Each row is a point on a tangle of strands that fork, close into loops and nearly touch. The rows are in no order.
(in the rows, 128 means zero)
Points whose rows are less than 156 apart are linked; no others are. Some points are linked to none.
Z_203: [114 121 105 120  96 112 117 161  80 120 164 112 152 128 132  90 151 174
 117 142  85 160 108  59  97 160 142 130 131 110 136 102 102 107 120 126
 153  63 156 111 108 135]
Z_964: [174 155 123 137 139 125 133 128 107 161 184 128 168  96 133 101 137 125
  98 103 144 172 137 136 161 142  99 131 115 160  99 163 147 180 138 107
 127 197 118 125  87 153]
Z_420: [160 137 134 129 129 130 127 151 103 114 161 135 193 176 126 123  98 157
  94 160 160  91  87  84 195  74 154 134 133 122 123  89  75 130 112  76
 111 165 176 160 112 130]
Z_769: [ 86  98  82 139 144  76 144 109 108 129 176 152  99 152  76 117 145 123
 131 132 111 103 174 114  99 111  82 133 129 140 154 174 118 129 111 129
 115 133 136 108 118  86]
Z_36: [160 115 170 134  93  82 122 137  98 144 148 132 182 140 133 119 123 132
 137 132 133 155 131  93 130 155 132 124 102 208 173 147 132 125 151 143
 120 131 114 143 182 212]
Z_18: [148 117 131 128 144 117 142 151 140 164 141 104 182 143 179 126 104 157
  86 120 173 122 117  90 208 101 135 148  91 111 118  99 102 155 115  73
 102 176 148 168 119 132]
Z_639: [ 76  95 113 157 177  84 121  93 138 136 136 123 113 155 154 125 147 159
 135 139 122  64 137 138 157 106 109 117  97 135 162 126 116 143 137 116
 104 142 143 153 100  87]
Z_993: [ 65  87 141 170 145 154 101  95 122  97 127 182 100 133 140 157 150 183
 136 152 119  35 118 126  89 107  73 118 177 123 156 151 161 129 139 172
 134 132 172 130 155 107]
Z_212: [140 146 168 141  75 157 156 149 180 184 112  96 131 129 200 134 136 156
 120  57 136 120  58 130 150 135 118 143 128 122 135 123 139 141 163 127
 120 185  58 160 106 112]
Z_220: [137 168 124 133 148 131 121 130 140 140  85  82 114 127 161 121 120 103
 135 133 121 138 143 177 138 148 160 138  64 100 109  88 112 122 179  99
 132 143 122 138  73 132]
Z_840: [ 72  80 122 110  97 117 151 149 135 198 101  86 120 131 205  96 133 194
 136  91 121 129  69 152 147 118 124 155 123 105 110  98 149 159 137 115
  98 160  48 101  81  99]
Z_825: [146 157 125 155 149  51 176 159 180 141 123 130 110 142 161 113 116 112
 162 150 113  84 120 144 114 110 116  99 101 137 158 108 145 137 139 116
 152 140  75 188  91  70]
Z_376: [161 144 151 137 139 127 127 118 149 172 187  73 183 120 140 164 136 139
 104 102 128 185 141 106 142 141 108 151  85 176 126 168 158 152 128 106
 119 188 133 113 117 173]
Z_284: [ 45  65 105 118 131  97 130 106 104 127 174 138 111 160  72 119 155 113
 171 150  66 117 163 108 119 110  84 142 131  96 135 160 104 129  87 164
 138 120 140 125 146 105]
Z_952: [122 151 168 107  99 148 113 144 120  57 158 115 127 177  69 143 128 107
 138 151  95 124 123 122  76 102 118 114 115 129 140 150 140  91  99 136
 139  81 150 110  97 158]
Z_96: [165 149 126 119 116 100 176 151 156 160 102 109 114 147 177 107 115  88
 118  72 110 115 142 153 133 127 101 159  96  96 146 164 156 155 126 106
 141 206  53 159 130  67]
Z_245: [125 119 150 118 170  67 130 182 121  93 139 185 102 121 100 115 112  75
 135 141 168 117 146 130 117 140  91 116 137 177 145 190 159 133  90 136
 113 102 116 135 147 132]
Z_580: [138 108 151 139 150 160 128 141 153 109 108 166  90  86 157 183 139 148
 105 128 146  64 139 103  78 153  85 105 192 140 146 178 157 132 114 182
 160  88 143 113 167  93]
Z_788: [111 100 138  94 113 143 150 114 163 148 113 122 116 164 142 127 112  86
 118  74 146 140 133 172 157  61 114 156 100  69 105 105 137 165 115  90
  89 131 109 139  98  93]
Z_488: [ 30  79  92 138  91 115 147 104 102 123 138 179  98 129  81 106 176 140
 172 147  77 131 134 132 101 102  56 131 153 103 146 170 143 116 123 198
 149 124 149 119 128  84]
Z_266: [ 87 144 112 126 172 143 118  83 118 110  94  86 140 124 142 144  97 133
 127 174 104 111 182 153 118 142 141 141  95 106 111  94 119 128 175  97
 132 151 159 120  99 147]
Z_750: [141 152 102 137 116 154 124 104 121  76 158 156 161 167  61 124 143 115
 109 147 127 121  93 112 124  82 176  99 148 127  89  93  82  91 113  88
 147 126 151 123  62 108]
Z_711: [ 79 107 115 151 132  77 146 124 121 153 145 151 110 104 100 108 123 124
 119 139 108 109 144 171 122 124  93 110 105 156 141 169 150 111 150 122
 129 138  87 129  87  85]
Z_341: [ 66 136 142 140 102 113 140 121 148 125 132 126 115 158 103 128 104 133
 171 177  68 108 100 117  98  72 145  65 132 119 154  75 132  94 128 134
 139 125 151 150  40  95]
Z_888: [140 118  90 164 104 167 116  61 147 125  88 169 118 134 163 145 161 132
  79  80 158  66 103 134 158 117 137 117 144 115 142 103  92  92 171 156
 138 135  96 133 149 109]
Z_93: [ 98  88 118 143 127 171 136 109 127 114 110 189 103  87 123 152 143 181
 106 115 169  87 147 130  92 105  73 117 192 115 151 165 170 116 122 159
 127 112 149 122 155  96]
Z_262: [170 131 134 112 139 157  71 119 112  92 146 134 110 138 175 158 192 166
 109 108 130  71 148 111 126 155 107 157 148 136 152 143 112 160 136 131
 132  79 167  99 166 160]
Z_595: [118 120 124 166 142 102 130 109 142 107 121  98 133 160 179 136 121 163
  98 138 143  37 144 118 145 107 126 122  82 125 186 104  97 104 163  86
 109 112 150 154  99 109]
Z_742: [121 116 120 189 138 137 137  91 128  78 117 137 127 171 142  99 121 144
 103 122 139  51 112  84 142 126 136 146 111 122 169 114  76  65 123 117
 126 130 137 172 135 112]
Z_654: [125 143 121 101  84 154 109 166 100 109 141 119 161 162 119 119 143 170
 142 165 101 123 109  77  99  91 150 119 136  97 146  62 100  98 106 119
 114  65 180 115 113 146]
Z_786: [ 76  95  73 122 154 123 149 137 141 138 112 139  93  90 167  78 136 130
  95 104 166 141 127 187 175 105 100 135 116  72  79 102 112 169 110 107
 109 111 127 101  57  66]
Z_505: [144 134 168 132  83 105 167 162 128 172 147 116 159 119  84 126  89 148
 119 137 167 175  97  84  99 112 148  69 138 190 138  94 164 107  95 133
 115 105  77 157 139 144]
Z_631: [113 145 174 111 131 181 106  94 137 118 162 116 143 155 134 167 121 152
 126 118 130 110 131 150 152  83 107 167  94  88 118 128 127 163 135 110
  77 151 164 121 103 139]
Z_476: [189 146  74 129 138 170 107 144 113 124 118  95 119  82 156 152 143 178
 118 152 123 138 128  83  96 169 156 131 179  85 121  91 114 156 107 137
 152 117 164 104 177 121]
Z_967: [199 186 148 166  98 129 144 132 148 108 164 110 158 148 118 150 107 114
  72 109 178 120 108  69 129 139 146 115  95 161 150 134 102  67 131  95
 140 147 107 136 102 129]
Z_669: [131 146 147 113 123 133  86 139 100 103 192 132 140 137 157 109 187 163
 133 123 102 108 133 114 144 150 107 169 100 143 155 152 101 174 125 125
 119  96 165 109 134 150]
Z_352: [103 133  82 115 149 121 159 126 101 158  80  74 145 106 172  82 118 135
 140 134 103 167 140 185 151 144 152 148  82  71  76  89 121 114 174 100
 138 167 120 119  96 127]
Z_112: [110 136 151 135  91 143 132 121 138 129 174 116 168 121  86 135 113  82
 108  82 151 198  94  80 161 137 139 143 137 141  98 156 104  90 105 156
 136 102  92 113 125 146]
Z_463: [103  88 151 158 162 152 106 102 125  93 136 133 190 172 105 156 121  98
 126 132 151 111 103  75 181 137 170 140 146 140 101 122  82  79 114 159
 150 130 162 137 151 153]
Z_303: [108 154 153 121 107 112 144 156 155 107 138 118 109 167 103 128 115 134
 160 159  82 100 121 125  89 103 123  88  94 124 161 114 147 111 119 118
 131  71 122 151  83 122]
Z_603: [130 169 124 128 162 143 132 148 147 123 111 113  96  97 181 135 137 141
 113 126 119 113 136 150 112 144 103 144  89  78  98 119 103 136 152 103
 119 108 137 128  65 106]
Z_424: [124 104 127 151 129 170 113  53 134  89  51 169 110 148 134 147 139 100
 114  97 176  66 120 172 152  95 148 132 139 107 132 115 117  87 157 163
 121 121 127 148 165 133]
Z_914: [158 134 113 159 105 157 139 104  92 129  99 149 173 106 175 110 114 181
 103 117 165 122 104 111 177 159 166 117 147 137 117  97  99  97 200 103
 132 194 141 147 149 169]
Z_24: [108 162 117 137 119 129 154 146 143  92 143 151 148 169  77 109 102 115
 133 170  94 124  92 124 127  54 169  79 152 112 129  76 110 104 109  86
 131 155 157 173  60  99]
Z_286: [133  98 153 137 117  77 130 121  85 160 158 134 181 125  87  98  89 142
 130 141 130 134 157 137 128 107 107 116 101 184 152 161 153  91 165 118
 111 165  87 136 150 176]
Z_530: [136 121  73 129 143 118 143  92 124 153 122 140 114 119 106 119 140 141
 120 140 134 142 143 144 114 115 157 102 133 128 109  76 108 154 111  91
 135 156 138 101  99  73]
Z_694: [138 136 158 157 100 146 151 114 149 132 163 114 170 166  79 155 103  98
  90  97 171 151  88  68 154 118 139 133 103 154 127 131 109  72 114 127
 132 167 118 147 123 123]
Z_192: [140 143 143  83 108 133 120 149  97   4 152 162 119 174  65  94 137  78
 132 146 114 112 155 137 101 111 101 129 137 128 131 162 143  83 104 107
 117  85 150  91 116 153]
Z_824: [170 108 150 156 169  75 124 138 137 138 135 136 149 119 143 119 120 122
 136 139 144 124 140  89 140 170 130 117 133 190 168 132 149 141 137 136
 121 139 120 159 184 170]
Z_100: [ 95 118 167 129 148 101  97 154  89 143 155 147 131 129  89 103 117 132
 140 146 124 159 126 144 144 109 131 104 128 144 118 129 138 132 108 118
  93  83 141 129 113 158]
Z_496: [134 151 148 152 102 118 170 117 149 119 120 125 116 153 160 109 120 119
  97  81 115  55 106 164 147  79 107 117 112 128 130 165 131  96 179  87
 124 180  59 179  79 100]
Z_360: [156 129 104 160 191 136 126 119 165 134 118 149  94  97 169 162 160 148
 119 125 152  85 128  84 109 171 122 122 175 108 136 135 125 142  94 174
 158 111 169 115 154  94]
Z_828: [151 143 108  80 108 120 119 115 114 165 135 120 133 133  47 141 138  87
 143 150 114 195 160 171 110  77 160 113 141 136  94 118 143 175  73 113
 120 124 122  81 132 136]
Z_841: [ 84 114  92 127 150 135 184 118 134 177 124 121 131  90 125 134 108 145
 123 108 132 168 149 136 133 128 104 133 127  87 104 158 157 151 107 125
 116 159 129 111  92  88]
Z_174: [103  88 103 100  85 129 126 117 141 177 107  72  95 154 205 125 157 186
 163  89  97 110  91 151 131 127 148 160 107 100 135 103 142 166 155 140
 118 126  62 118 134 108]
Z_72: [172 140 139 109 157  45 127 167 108  88 123 168  93 154  99 105 145  72
 153 142 137  83 166 140 112 127 116 139 131 177 169 176 131 109 128 116
 131 140  98 166 179 127]
Z_588: [ 91 126 101 165 158 149 143  89 182 153  67 147  98  72 152 186 110 151
 124 156 128 106 136 157  98 170 103  83 143 129 117 141 163 118 161 170
 171 123 130  99 128 107]
Z_884: [ 72  99 107 165 178  69 122  98  90 114 186 157 144 146  96 117 135 127
 121 153 112  74 159 117 148  74 114 115 139 167 141 134 108 111 130 119
 116 134 158 127 100  97]
Z_560: [ 49 104 128 138 122 166  99 101  96 165 164  97 163  90 114 128 127 157
 142 109  91 187 120 110 162 170 116 144 157  97  89 126  94 115 134 160
 139 131 153 134 120 156]
Z_300: [ 98 102 137  86 127 153 102 136 102  78 102 214 121 118  78  92 130  95
 157 153 159 115 124 190 147  84 142 122 171 131  89 118 149 111  94 133
  99  77 161 111 127 135]
Z_276: [131 136 116 121 127  81 172 173 161 135 104  80 127 152 181  92 108 115
 154 117  83 129 113 117 129 140 121 142  65 111 140 121 143 130 139 109
 138 180  68 165  77  77]
Z_569: [111 105  71 109 133 140 140  76 155 156  86  54 115 139 211 154 138 166
 136 133  97 142 136 120 153 109 151 152  91  75 123  42 130 145 156 125
 130 173 128 114 149  95]
Z_440: [170 119 131 105 120 158 135 141 115 171 150 119 149 131 100 173 107 161
 108 147 155 150 140 110 138  77 156 111 138 143 104  81 135 184  75 101
  90 118 161  86 149 150]
Z_344: [213 151  83 112 156 133 116 152 113 136 143 117 132  95 140 151 143 157
 106 154 126 133 158  89  81 145 152 105 139 121 116  87 108 177  96  89
 127  89 177  73 130 127]
Z_720: [197 182 176 126 105  92 135 207 148 163 165 118 126 101 170  92 118 122
 119 100 156 151 100 112 141 154 132 116 101 162 136  99 124 151 112 104
 132  97  69 152 117 153]
Z_594: [184 170 143  73 149  84 124 175 118 136 131 166  87 111 138 107 134  60
 129  99 160 152 181 139 126 131 127 137 127 150 127 150 136 179  77 113
 100  85  84 120 181 127]
Z_33: [115 126  41 120 144 124 158 109 128 135  76  57 129 126 183 109 105 137
 142 133 106 145 125 113 136 143 167 153  90  46  96  56 103 107 146 102
 168 176 118 122 112  87]
Z_451: [180 166 120 174 120 112 189 149 153 143 127  96 143 118 141 135  84 150
  89 101 161 100 125  82 120 139 128 125  95 137 159 126 130  58 142  84
 147 174  72 163 114  99]
Z_662: [ 93 108 129 149 154 168  90 100 128  86 114 129 116 125 119 165 101 133
 154 186  90  99 142 123  75 160 123 116 156 118 151 130 153 108 149 156
 169 147 189 105 154 169]
Z_444: [104 125 157  88 151 143 126 114 144 109 118 138 114 155 129 136 118 120
 131 114 127  87 173 176 157  80  98 167  89  57 131 134 148 159 116 105
  88 147 138 153 129 118]
Z_479: [119  95  82 115 100 165 115  82 145 159  96  86 103 136 199 156 176 184
 115 100 117 108 108 133 143 115 125 143 126  76 124  72 123 133 160 150
 136 122 111 115 132  88]
Z_128: [ 72  99 137  82 135 109 118 147  93 130 130 188 122 121  73 105 144 112
 176 158 112 142 115 155 148  77 116  97 181 119 104 130 148 140  90 144
 107  99 154 125 120 132]
Z_40: [117 102 125 136 143  87 167 120 153 144 105 138 114 114 147 107 109 131
 110 109 153  79 161 174 146 100 112  95 110 169 146 145 128 101 173 116
  92  94  79 141  90  95]
Z_259: [ 56  71 120 111 104 108 146 162 160 187 114  80 141 158 160 118 119 135
 121 102 118 171  67 141 163 119 136 153 109 121  74  96 111 125 114 115
 102 148  57 107  60 110]
Z_146: [136 159 151 122  75 130  95 139  99  78 174  94 127 136 155 101 180 147
 122 118  97 119 142  77 107 191  80 172  90 148 175 170 102 130 152 135
 140  92 141 108 130 183]
Z_902: [156 112 142 137 186  84 105 128 138 114 105 137 110 142 156 148 144 100
 163 161 131  92 151 107 122 160 142 130 144 157 167 138 151 164 108 154
 152 124 154 151 177 149]
Z_193: [144 159 156 131 131 126 136 186 108 146 159 119 144 101 128  86 116 130
 137 123 133 179  97 113 140 148 147 126 106 131 122 123 124 147 109 115
 124  98 123 140 106 141]
Z_499: [117 144 169 151 123 170 136 103 162 151 125 128 112 109 131 178 132 138
 126 111 132 139  84 138 123 157 135 128 140 136 126 156 146 135 157 169
 144 142 116 151 119 138]
Z_164: [ 83 122 158 164 135 153 123 104 130  60 138 129 136 186  82 116 104 102
 125 141 144  89  93  96 141 108 154 135 130 123 140 139 100  47 105 151
 141 107 143 167 114 134]
Z_145: [179 134 152  96 136 150  87 159  89  48 115 160 125 120 124 106 111  79
 142 130 146 139 119 139 131 185 159 125 160 189 107 145 121  93 159 127
 152 103 140  79 175 168]
Z_466: [134 128  98 148 117 126 123 101 117 138 161 134 149 152 109 125 142 137
 122 131 126 113 113 119 140 125 175 118 121 115 120  89  93 107 145  97
 140 144 139 119  77 102]
Z_921: [110 105 138  91  94 109 144 137 168 193 136 105 127 177 134 125 106  90
 116 100 149 171  83 164 174  79 148 129  95 125  77  76 105 166 107  82
 111 144  84 131  60 102]
Z_351: [159 139 164  75 127 133  91 193  90  55 147 148 119 119 110 116 116  68
 155 130 139 137 146 124 104 147 119 141 150 164 129 181 161 113 108 138
 126 108 136  97 208 171]
Z_512: [ 56 119 117 114 159 123 125  84 143 151 111 159  90 118 102 151 132 120
 159 153 104 101 144 205 138  87  98 102 128  94 128 115 140 168 132 134
 108 136 151 114  89  81]
Z_241: [169 116 144 134 128 167 118  94 155 150 101 113 128 134 145 164 141 106
 137 109 161 133  78 111 174 103 186 138 156 112 124  85 104 156 123 144
 131 180 132 169 147 105]
Z_447: [157 153 125 143  96 166 140 132 104 126 106 141 168 167 148 125  97 164
  80 142 190  87  79 116 182  95 159 120 142 114 114  76  85  92 168  67
 135 183 165 172 130 148]
Z_652: [121 121 123 149 128 148 110  81 111 110  53 125 121 104 158 103 150 135
 151 136 103 134 118 157 127 198 152 137 157 130 139 125 126 105 183 156
 160 156 132 156 182 172]
Z_924: [153 188 120 109 144  87 149 219 128 117 155 127  96  96  97  89 132  77
 150 161 121 179 152 146  91 161  97 107 113 121 117 160 138 159  89 124
 140 100 121 110 103 131]
Z_692: [114 102 134 110  75 185  98 141  90  94 108 173 121  80  97 132 120 159
 104 136 113 138 143 141  54 139 109 116 178 143 118 165 171  91 154 125
 148  60 143  82 174 181]
Z_597: [157 145 133 128 110 159  88 110 138 119 160 114 137 133  69 150 136  84
  92 103 126 194 104 117 136 151 150 139 132 183 100 173  93 123 132 154
 124 104 120  70 146 171]
Z_45: [139 138 176 102 111 146 123 150 133 170 145 100 152  97 146 139 111 157
 116  96 149 164 151 128 127 133  93 156  89 154 139 173 156 147 151 116
 103 128 122 114 141 201]
Z_784: [122 139 154  92 136 173 100 125 110 145 142 103 164 132 116 166 101 154
 119 143 150 167 145 136 161  93 135 145 119  91  99 114 111 158 120  97
  72 127 184 111 141 173]
Z_877: [164 155 113 115 123  98 158 122 124 126 159  93 143 162  86 120 111  92
 136 129  96 135 173  93  88 113 114 155  92  96 164 142 154 149  91  93
 167 194 120 144 147  84]
Z_288: [147 123 178 104  64 138 132 123 151 135  75 117 103 160 134 168 135 108
 154  97 119 108 100 148  96 112 144 107 135 126 167 117 135 132 152 184
 104  82  73 148 172 135]
Z_511: [134 104 157 122 129 109 124 107 160 132  92 133 100 143 136 181 151 119
 167 128 127  92 137 121 107 129 132 122 123 141 179 141 153 137 127 184
 133 112 105 139 197 122]
Z_142: [147 158 155 149 148 109 107 151  93 140 186 107 178 109  97  89 104 110
 138 148  97 177 137 118 170 143 111 139 123 146  92 155 132 131 141 113
 145 202 136 157 105 181]
Z_502: [156 144 124  82 107  93 138 148 104  51 137 173 106 172  80  79 137  77
 157 121 106 101 160 140 103 102 107 143 150 134 152 171 141 117  99 123
 115 118 122 139 160 120]
Z_439: [171 160 149  77 136 134 114 159 103 105 105 153 124  98 125 105 105  89
 133  82 163 147 172 132 125 140 117 160 148 120 132 165 145 133 107 112
  96 107 126 132 216 138]
Z_847: [126 129 130 145  93 104 160 121 123 123 108 142 118 115 166  70 120 136
  96  72 141  80 126 170 166 121 105 126 106 156 152 171 135  78 200 100
 108 124  49 162 111 117]
Z_542: [ 99  95 133 128 119 165 104  81 117 113  60 171 104 125 123 151 136 137
 124 129 155  89 121 196 124  88 157  88 143 121 118  86 137 104 156 156
  91  66 134 128 134 138]
Z_955: [171 100  85 136 145 167  92 120 144  85 128 124 105 111 143 174 152 144
 103 136 120 113 115  69 100 167 158 135 188 119 133 133 112 133  90 161
 186 107 171 103 175 106]
Z_258: [141 110 128 146  99 154 162 124  99 171 110 138 159  92 151 107  97 182
 108 108 152 145 114 139 137 116 136 122 129 119 120 111 131 112 165  80
 112 167 102 146 128 131]
Z_604: [140 127 152  85 139 160  90 148  87  73  99 188 120  97 116 115 111 102
 131 134 171 145 115 172 146 147 163 111 175 152  95 133 131 120 129 143
 111  65 149  99 175 162]
Z_776: [128 111 154 145 141 126 140 138 143 163 112 131 159 127 162 127  93 123
 120 105 195 147  78 106 193 132 173 147 138 107 122  77 106 124 111 111
 133 164 143 183 146 137]
Z_13: [101 117 163 110  72 161 105  99 132 138  85 164  84 125 132 155 148 151
 142 113 115  98 122 189 109 111 106 110 137 114 127 140 152 131 174 181
 108  85 112 134 146 148]
Z_421: [150 124  95 178 128 168 117  78 118 129  62 134 158  97 186 116 148 159
 104  99 127 155 133 137 164 190 154 133 146 155 116 102 104 113 195 125
 141 157 143 155 178 174]
Z_28: [101  94  89 135 113 151 116  80 105 180 150 106 148  90  90 124 133 122
 134 117 107 211 117 127 144 152 156 126 146 149  92 144  98 122 128 166
 143 150 109 103 149 133]
Z_149: [ 89 129 157 127 149 146 104 107 114  94 106 111 131 161 141 129 112 150
 153 172  92 101 155 149 101 155 115 146 103  98 154 118 124 115 162 135
 124 112 175 132 146 172]
Z_111: [184 161 108 106 143 146 129 114 148 155 122 119 120 101  98 185 117 124
 105 151 160 128 170 114  77 105 168  92 135 148 111  80 130 163  95 103
  97 102 136  80 125 129]
Z_217: [136 145 126 112 109  94  92 158  96 116 198 125 150 131 162  74 161 178
 116 130 119 133 131  68 146 132 127 153  93 122 154 105  92 163  96 104
 108  49 157 106 112 131]
Z_529: [192 155 129 113 134  70 151 203 132 166 131 135 103 111 140  85 131 106
 118 127 150 146 147 129 110 142 119  84 112 165 154 107 141 160  96 103
 118  62  67 125 142 117]
Z_330: [116  97 183 124 100 114 115 140 122 134 136  96 177 129 146 127 142 163
 136  99 114 150 150  92 120 165  81 163 108 182 176 181 166 130 159 141
 112 118 117 149 173 197]
Z_161: [144 171 159 141 147 119 114 148 106 114 157 127 143 105 106 119 137 104
 144 147  93 171 136 142 104 183 112 142 119 164 121 184 152 135 160 127
 163 180 132 122 130 189]
Z_672: [129 159 159 140  97 125 166 135 182 156 110 108 119 153 184 128 134 123
 126  65  94  74 107 163 138 120  91 135 101 113 137 152 154 164 186 108
 124 222  55 172 103  95]
Z_39: [ 96 131  89 156 173 133 142  96 144 117  94 124 101  96 124 159 105 121
 153 174  95 109 155 129  66 171 127 105 145 103 156 109 146 121 138 149
 171 119 173 106 126 112]
Z_917: [ 38  70 125 150 130 133 109 111 100 104 169 197 113 116 100 137 160 157
 144 149 112 105 114 122 126 136  62 145 187 127 143 187 143 119 129 192
 142 147 169 132 151 120]
Z_353: [140 133 154 142  98  87 154 150  91 192 142 132 177 124  90  94  58 155
 128 145 157 162 120 119 123  91 148  85 110 175 129 111 170 105 141 100
 119 168  70 144 134 146]
Z_598: [113 118  80 139  63 126 158 101 137 153 145 120 107 126 137 121 163 156
 126  90  87 166 106  97 119 144  99 159 124 113 128 155 136 110 121 172
 159 138  79 108 134  87]
Z_868: [148  87 116 119 129 132  63 120 148 131  96 125  81 127 174 162 189 132
 134 118 132  99 146 130 100 145 131 137 155 141 166 134 125 151 145 175
 127  69 128 111 204 143]
Z_746: [124 143 131 156 109 185 164 101 209 166 102 128 100  89 140 214 122 147
 121 108 145 129  89 139 101 160 121  97 147 114 118 146 144 114 130 189
 152 100 110 119 115 100]
Z_71: [ 87 118 175 134  99 160 133 105 162 167 113 116 119 128 158 140 134 145
 135  78 142 146  58 157 170 144 148 134 119 126 103 128 129 134 170 144
 123 167  89 160  89 136]
Z_552: [132 130  91 130 109 108 126 106  66  85 134 164 105 132 122  48 152 137
 135 104  93 102 166 153 128 132 106 160 106 124 159 166 113 109 164  91
 128 143 109 139 148 115]
Z_105: [128 159  77 131 172 134 161 158 161 134 122 128 102  88 165 101 128 131
  87 113 165 114 137 151 157 142 124 138 106  77  81  89  85 131 122  89
 128 114 155 120  35  82]
Z_42: [135 145 156 164 125 116 124 106 111  81 105 118 130 134 132 105 150 111
 168 146  95 141 135 137 112 215 117 142 124 183 148 165 137  99 185 135
 176 172 126 159 152 194]
Z_178: [141 132  84 102 115 116 124 142 116 154 160 105 134 114  61 131 133  91
 125 144  85 228 158 110  81 110 139 125 151 119  97 133 124 155  48 149
 139  92 112  53 136 111]
Z_737: [139 121 146 175 192 138 115 106 165  89 127 105 158 160 120 155 137  67
 159 128 145 137 113  99 194 168 169 151 136 141  91 135  78 109  90 179
 154 153 177 171 150 144]
Z_138: [114 116 135 107 148 156  69 163 152  94 115  99 102 139 133 159 131 117
 156 150 126 166  94 108 128 150 160 157 146  75 107 125 110 139  82 185
 108  41 188 107 160 150]
Z_306: [ 59  94 113 117 152 111 161 135 152 185 128 131 118  93 150 123 128 152
 109 108 162 127 146 180 160 118  76 141 116 110  92 153 129 166 120 135
  90 120 107  96  62  83]
Z_75: [104  99 121 118 148 126 153 109  93 175 129 122 157  86 124 109  97 160
 122 119 142 169 150 136 161 114 128 153 132 100 114 127 158 143 121 113
 108 164 132 144 171 131]
Z_615: [158 127  80  99 126  78 166 146 140 154 101 173 116 100  50 126 129  84
 163 169 132 152 184 145  86  97 116 102 168 162 126 122 180 168  46 137
 143 127 122 107 133  92]
Z_973: [141  99 110 112 186 181  64 116 150  70 100 112 117 143 137 170 134  86
 139 146 136 140 125 127 143 158 162 159 156 112 103 128  94 125 113 165
 123  78 196 103 186 158]
Z_52: [132 113 104 149 144 141  98 109 127 135 153 118 121 115  89 163 137 100
 120 148 101 180 120 128  94 172 155 112 161 164  99 159 119 119 125 153
 174 103 136  86 130 131]
Z_657: [149 134 137 147 171 175 101 101 185  93  76  91 104 148 130 190 123  73
 133 151 160 125  98 126 158 159 178 142 138 107 110 129  97 118 116 191
 140 129 167 132 143 122]
Z_168: [138 172 147  98 158  81 153 214 139 122 142 180 106 110  82 115 110  65
 153 159 159 163 135 152 127 115  76 121 149 139 129 166 164 173  52 127
 110 109 135 132 117 119]
Z_697: [175 192 160 124 135 140 111 125 120 159 176 108 139 112  93 167 103 115
 107 165 131 167 139 155  96 123 131 101 102 166 103 123 163 167 136 107
 122 176 134  89  93 162]
Z_536: [165 151 114 114 159 117 102 123 111 174 141 114 121 110  84 148 131 112
 151 176 107 183 158 166 106 117 165 104 141 159  95 113 141 208 120 119
 118 171 140  93 138 139]
Z_899: [160 205 129 153 152  82 145 185 104 112 143 131 112  94 113  86 131  88
 146 161 103 152 166 139  84 206 108 108 100 146 126 168 137 119 151 112
 170 148 125 140  83 156]
Z_457: [127 119 121  98  97 160  90 145 124 107 135 100 138 158 109 145 140 145
 151 141 101 152 108  66 113 116 162 147 157  69 121  89 106 135  67 166
 130  65 177 127 157 124]
Z_718: [176 171 115 152 112 128 188 143 127  95 110 107 135 122 137 119  99 148
 102 121 134  70 157  94  80 112 137 120 123 104 155 109 137  67 129  70
 139 135 111 149 122  91]
Z_781: [123  96  88 104 112  84 138 137 127 128 143 159 126 140  58 122 149  96
 146 151 105 178 159 105  67 101 133 100 165 163 139 136 160 137  60 169
 128  93 129  97 148 103]

A fork is a point with three links, a tip a point with one. Leave the first point through the second and follow the links. Name the first fork or tip that comes.
Z_569, Z_479 | Z_769
Z_917, Z_993 | Z_220
Z_168, Z_245 | Z_530
Z_530, Z_466 | Z_161
Z_769, Z_884 | Z_669
Z_220, Z_266 | Z_672
